Points on a hilly landscape, in no order, each with its height.
From any point a ball takes the steepest step (drop divided by distance) to one of its 2 nearest points. It stops when none of these is lower. Distance is the straight distance between rows; heights are no part of it.
K_574: [ 26  10  31   7  -6 -38   0  25  43  -5  25  -7  10  -9   8 -18  16  26
  28   6 -23  75  42]  (h 614)
K_611: [-38   8   2  22  47  -2 -28  16 -53 -23 -11   2  -2 -12  -3  14  -4 -47
  -6 -18  24 -34  -3]  (h 368)
K_756: [-14 -51 -41 -33 -30  33 -45   4 -35  32  33 -13  23 -15 -20  51   6 -25
 -11  16   2 -31 -45]  (h 382)
K_26: [  5 -51 -35 -22  10   7 -26  47   1   4   6  13 -28 -21 -37  30  24  13
  -4   2  -7  27 -18]  (h 549)
K_445: [ 26   5  16  -3  -2  -5 -26  49  19   2  30  -3   0  -9   3   3  13   9
  37   8 -58  82  25]  (h 600)
K_468: [ 30  41  49  14 -25 -49 -13  22  55 -19  26 -35  25  12   2 -18  -3  17
  15  20  -6  42  44]  (h 629)
K_925: [ 15  30  15 -12   7 -16  31 -25  -5 -39 -10  11 -26  -6   0 -30 -15  -2
  31  20 -27  26 -19]  (h 139)
K_693: [ 18  46   1  12   1  17   4 -37  -6 -19   2  10  -3 -10  22 -30  -3  -1
  51  -7 -50  44  -8]  (h 196)
K_385: [ -5   1  31  31  50 -16 -15  83  16  -4 -10  10  -3 -10   3  12  16   3
  -3 -27  -4  34  53]  (h 208)
K_427: [  8 -28 -26  37 -12  34 -24 -15 -43   3  17   1  28 -45   4  18  46 -20
  23   0 -14   9 -11]  (h 351)
K_45: [ -4   1 -34 -59 -21 -48 -23 -48  53   4  -3 -28 -34  21 -40  -4 -30  16
 -17  23  29 -15 -28]  (h 523)
K_381: [-14   7  26  17  26 -24  -3  56   6  15 -12   1   6  16   5  11 -11  -1
 -23 -22  10   3  42]  (h 261)
K_464: [ 12  -7 -15  40  -8  59  21 -30  40  11 -27  20  16  -8  19 -25  21  32
   1 -32 -12  -7   9]  (h 606)
K_109: [ -6  -4  11  -8  -7   4  42 -14 -40  43  -1  18  -7  15  41  -9 -17  -3
   3 -15 -12  19   8]  (h 436)
K_249: [ -1 -17  43  31  22 -24  62  34  15 -22 -17  20  26 -11  25  -5  41  34
 -28   7  14  -6  41]  (h 532)
K_132: [-41   6  -5 -34   6 -67 -17 -17  -9   4   3 -12  -4  28 -18  23 -24 -29
 -50  26  63 -54   5]  (h 160)
K_95: [-19 -40  31   2  36 -13  59  46 -12  11 -19  38  -5 -10  27   3  20  16
 -28  -2   6  10  38]  (h 502)
K_279: [ 26  17  46  26 -17 -13  46  17 -24 -22  -1  -7  25  20  16   6   7  14
   1   6 -30   7  -7]  (h 635)
K_482: [ 26 -15  15  10   8  -2 -13  59   5 -21  12  -3  -5 -13 -18  23  26   9
  11   7 -32  45   3]  (h 587)
K_598: [ 22  -1  34 -10   0 -13  54  44  -7 -34   3  -7  -5  16  -5  26   6  32
   2  -1 -34  -4 -35]  (h 651)
K_895: [-14 -16  34  -9  27   1  57   9 -19  25 -15  39 -13  -2  55 -21  -8   4
  -8  -5 -13  23  29]  (h 471)
K_966: [  3 -17 -45 -69 -12 -27  -4 -33  19  -4  -3   5 -56  -3 -34  10 -29  14
   5  16   3  -6 -52]  (h 488)
K_666: [  6 -33 -15  13   4  -1 -34  11 -45 -26  26   3  19 -47 -31  30  40 -30
  15  28 -16  -5 -26]  (h 318)
K_637: [-47 -16   1   2  50 -25 -12  35 -24  -9 -18  13 -12   2 -15  18  -7 -28
 -38  -9  41 -49   9]  (h 328)
K_694: [ 24   7  35 -18 -45 -15  13  37  -5  32  33 -30  30  33  17  22 -14   8
   4  17 -23  31   6]  (h 664)
K_754: [-53 -24  -2 -10  29  -6  21  12 -45  -2  -8  18   4   7 -13  16   0 -16
 -54 -14  40 -81  -8]  (h 376)
K_638: [-10  23   4 -10  33  -2  -2  -7  -1 -36 -21  11 -35  -3 -16 -20 -23  -9
  10  -3  -5  -5 -10]  (h 68)
K_354: [  1  -3  42  49  12  28  47  13  28 -13 -26  14  26  -2  34 -28  31  35
 -20 -14  -1  -8  28]  (h 558)
K_268: [ -1  14  14  57  11  65  21 -16   6 -16 -38  14  24   1  28 -31  26  11
 -11 -34   4 -30   2]  (h 582)
K_291: [ 19  31   5 -10 -59   6 -18 -19  31  41  14 -31  10  51  14 -19 -29   4
   6 -15  -4  19  14]  (h 667)
K_725: [ 16  16 -18  10  -7  -6 -24 -36  14  -2   7   7  -9 -25   0 -31   6  -1
  38  10 -23  56  17]  (h 245)
K_880: [-20  25   0  -7  12  70  28 -37  -5  24 -26  30 -22  13  58 -38 -32   2
  19 -43 -12 -13  -1]  (h 437)
K_800: [ 47   4 -24  -9 -70  15  23 -45  -8  16  18 -19  19  13   4   7  -4  10
  20  17 -21 -17 -38]  (h 350)
K_599: [  5 -20 -17 -19  15  15   1  24   0  13  -5  14 -34   0 -11   7  -1  15
  14 -27 -27  34 -12]  (h 525)
K_799: [  0 -11 -17   2  -7  21  18 -35 -53  25   9   9   0 -14  27   1   5 -16
  21 -12   2   5 -10]  (h 395)
K_634: [ -1 -38 -67 -46  -8  20 -17 -30   0   8   0   4 -39 -13 -36  22 -18   9
   6  -8 -11 -26 -62]  (h 457)
K_972: [  7 -45  -3 -11  13  -9  -2  73  13  -8  12   2 -10 -11 -23  42  42  31
 -24   5   3  19   0]  (h 568)
K_697: [-30  27  33  40  56  14  -7  41 -17  -5 -33  12   0  12  16  -1 -14 -19
 -11 -33   2 -11  35]  (h 313)
K_314: [  4  -2  28  41   1 -10  15  18 -31  -6  -2   4  33  -1  10  11  29  -7
 -13   2 -11   1  15]  (h 619)
K_51: [ 24  24   0  11 -25   0  -3 -20  33 -24  -4 -24   3  12 -31 -14  -9  21
  13   3 -10 -11 -17]  (h 441)
K_770: [ 15   9 -20 -59 -59 -38 -15 -45  36  15  20 -39   4  40 -20  14 -31   5
 -20  47  21 -19 -27]  (h 557)
K_721: [-10   8   4  46   4 -37 -16 -20 -17  10  -3   6  31 -14  12 -20  24 -40
 -13  22  55   0  55]  (h 580)
K_562: [ 10  -9 -37  15 -21  45 -14 -33  48  38  -9  10  -7 -11   7 -29   9  31
  15 -37 -15  22  17]  (h 633)
K_367: [-32 -21 -17 -28   2 -29 -22  15 -13   7  10 -13   5  24 -26  45  -8 -14
 -56   7  35 -53  -6]  (h 252)
K_409: [-21 -48 -28 -20 -13  18 -44  34 -15  38  23 -16  24   9 -30  61   9 -14
 -49   3  20 -38 -15]  (h 330)
K_236: [ -7  16  24  44  33 -14   1  -2 -10 -11 -14  18  15 -13  22 -22  13 -21
   2   4  16  13  37]  (h 601)
K_911: [ -6   1 -12  -9  15  50  37 -14 -12   9 -22  20 -27   5  14  -8 -24  15
   9 -35 -24 -11 -32]  (h 473)
K_503: [-52   8 -11 -10  54  11 -17 -30 -12  10 -17  11 -31 -18  13 -28 -27 -43
   3 -13  45 -12  23]  (h 321)
K_479: [-15  40  -2  11  15  74  15 -58 -24  13 -24  12  -8   4  60 -34 -14 -24
  38 -45  28 -25  -5]  (h 402)
K_699: [-38  33 -13   4  40  55 -17 -62 -19   3 -19   2 -26 -23  34 -44 -17 -39
  38 -25  39 -18   8]  (h 366)
K_125: [ 11 -16 -42  15 -22  18 -32 -38   0  19  17   3  15 -32 -14  -3  26  -5
  14   6   9  12  -2]  (h 346)
K_412: [ 19  -5 -21  16 -25 -22 -33 -34  28  13  14  -6   8 -24 -16 -25  22   3
   9  31   7  37  26]  (h 295)
K_878: [ 35  30  35   4 -54 -21  -5   8  28  16  24 -35  30  32  11 -17  -7  16
   6  14  -8  30  25]  (h 645)
K_477: [  3 -40 -38 -29 -20  -2 -31   1 -26 -20  33  -3  -4 -36 -42  32  19 -14
  13  42 -14 -10 -53]  (h 286)
K_856: [ 18  19  43 -21  -6 -22   8  54   2 -20   8 -32  -5  35 -10  25 -31   9
   6  -5 -22  10 -21]  (h 665)
K_942: [-49  -2 -14 -27  37 -38 -19 -21 -13  14 -11   2 -26   2  -4  -3 -35 -40
 -26   6  63 -24  16]  (h 256)
K_603: [-41  22   3  36  71  36 -22   7 -27 -18 -22  20  -6 -21  12  -2   6 -36
  -4 -35  12 -20  16]  (h 348)
K_82: [  2  45   0  -8 -33  36 -12 -29   5  31  -2  -3  -6  45  30 -33 -33  -3
  25 -45 -22  20  13]  (h 688)
K_449: [  9 -16 -16 -16 -19 -26  -6 -12 -11  -3  20 -13   3 -11 -17  17   4 -10
   2  37  -7  13 -21]  (h 235)
K_379: [-16   4 -12   8   9 -29 -12 -34  31 -24 -13   1  -3 -13 -24 -26   3   2
 -27  23  43 -32  13]  (h 526)
K_161: [ 46  16 -19   5 -53  26  16 -32  42   2  -3 -16  11  21  -8 -15 -15  41
  20  -9 -28 -13 -27]  (h 401)
K_783: [  3  19  14  26  -4 -52   8 -20  22 -17  -2  -2  19  -4  -4 -23  23  -4
 -23  36  45  -5  40]  (h 555)
K_293: [ 14  31  20  36  10 -23   3  -3  34 -62 -17 -17  11  -2 -27 -21   5  16
  -7  13   1 -23  -7]  (h 472)
K_525: [ 13 -37 -63 -34 -40  37 -33 -16  -9  19  19 -21   2 -13 -30  40 -14  -6
  20   6 -20 -31 -67]  (h 423)
K_270: [-15  11   5  12  32 -49 -16  -2  47 -68 -19  -1 -10 -11 -43 -23   5   4
 -24  26  33 -45   5]  (h 499)
K_941: [ 21   0  55 -33 -21  -3   0  89  -7   8  30 -31  33  38   2  52 -25  -3
  -5  18 -27  19 -14]  (h 680)
K_910: [  7 -18  -5 -33  19  42  52  26  -4   0 -20  33 -49   5   7   8 -16  38
  13 -36 -45  15 -36]  (h 500)
K_496: [ 28  -7 -16 -27 -65 -20  17 -38 -15  21  33 -15  23  11   2  18   6   3
  -6  45   6 -10 -13]  (h 298)

Where does a ball stop that starts at each point below?
K_856 | K_449
K_125 | K_638
K_878 | K_132
K_379 | K_449
K_599 | K_132
K_966 | K_132
K_82 | K_132

Call two points neighbours if one is among the 2 nearest of the other. Go from one point of each pair to the other, from neighbour to neighbour, staying as low as possible. Name the highest point that can't be avoided.
K_132 and K_385 | K_754
K_638 and K_449 | K_427
K_385 and K_637 | K_611
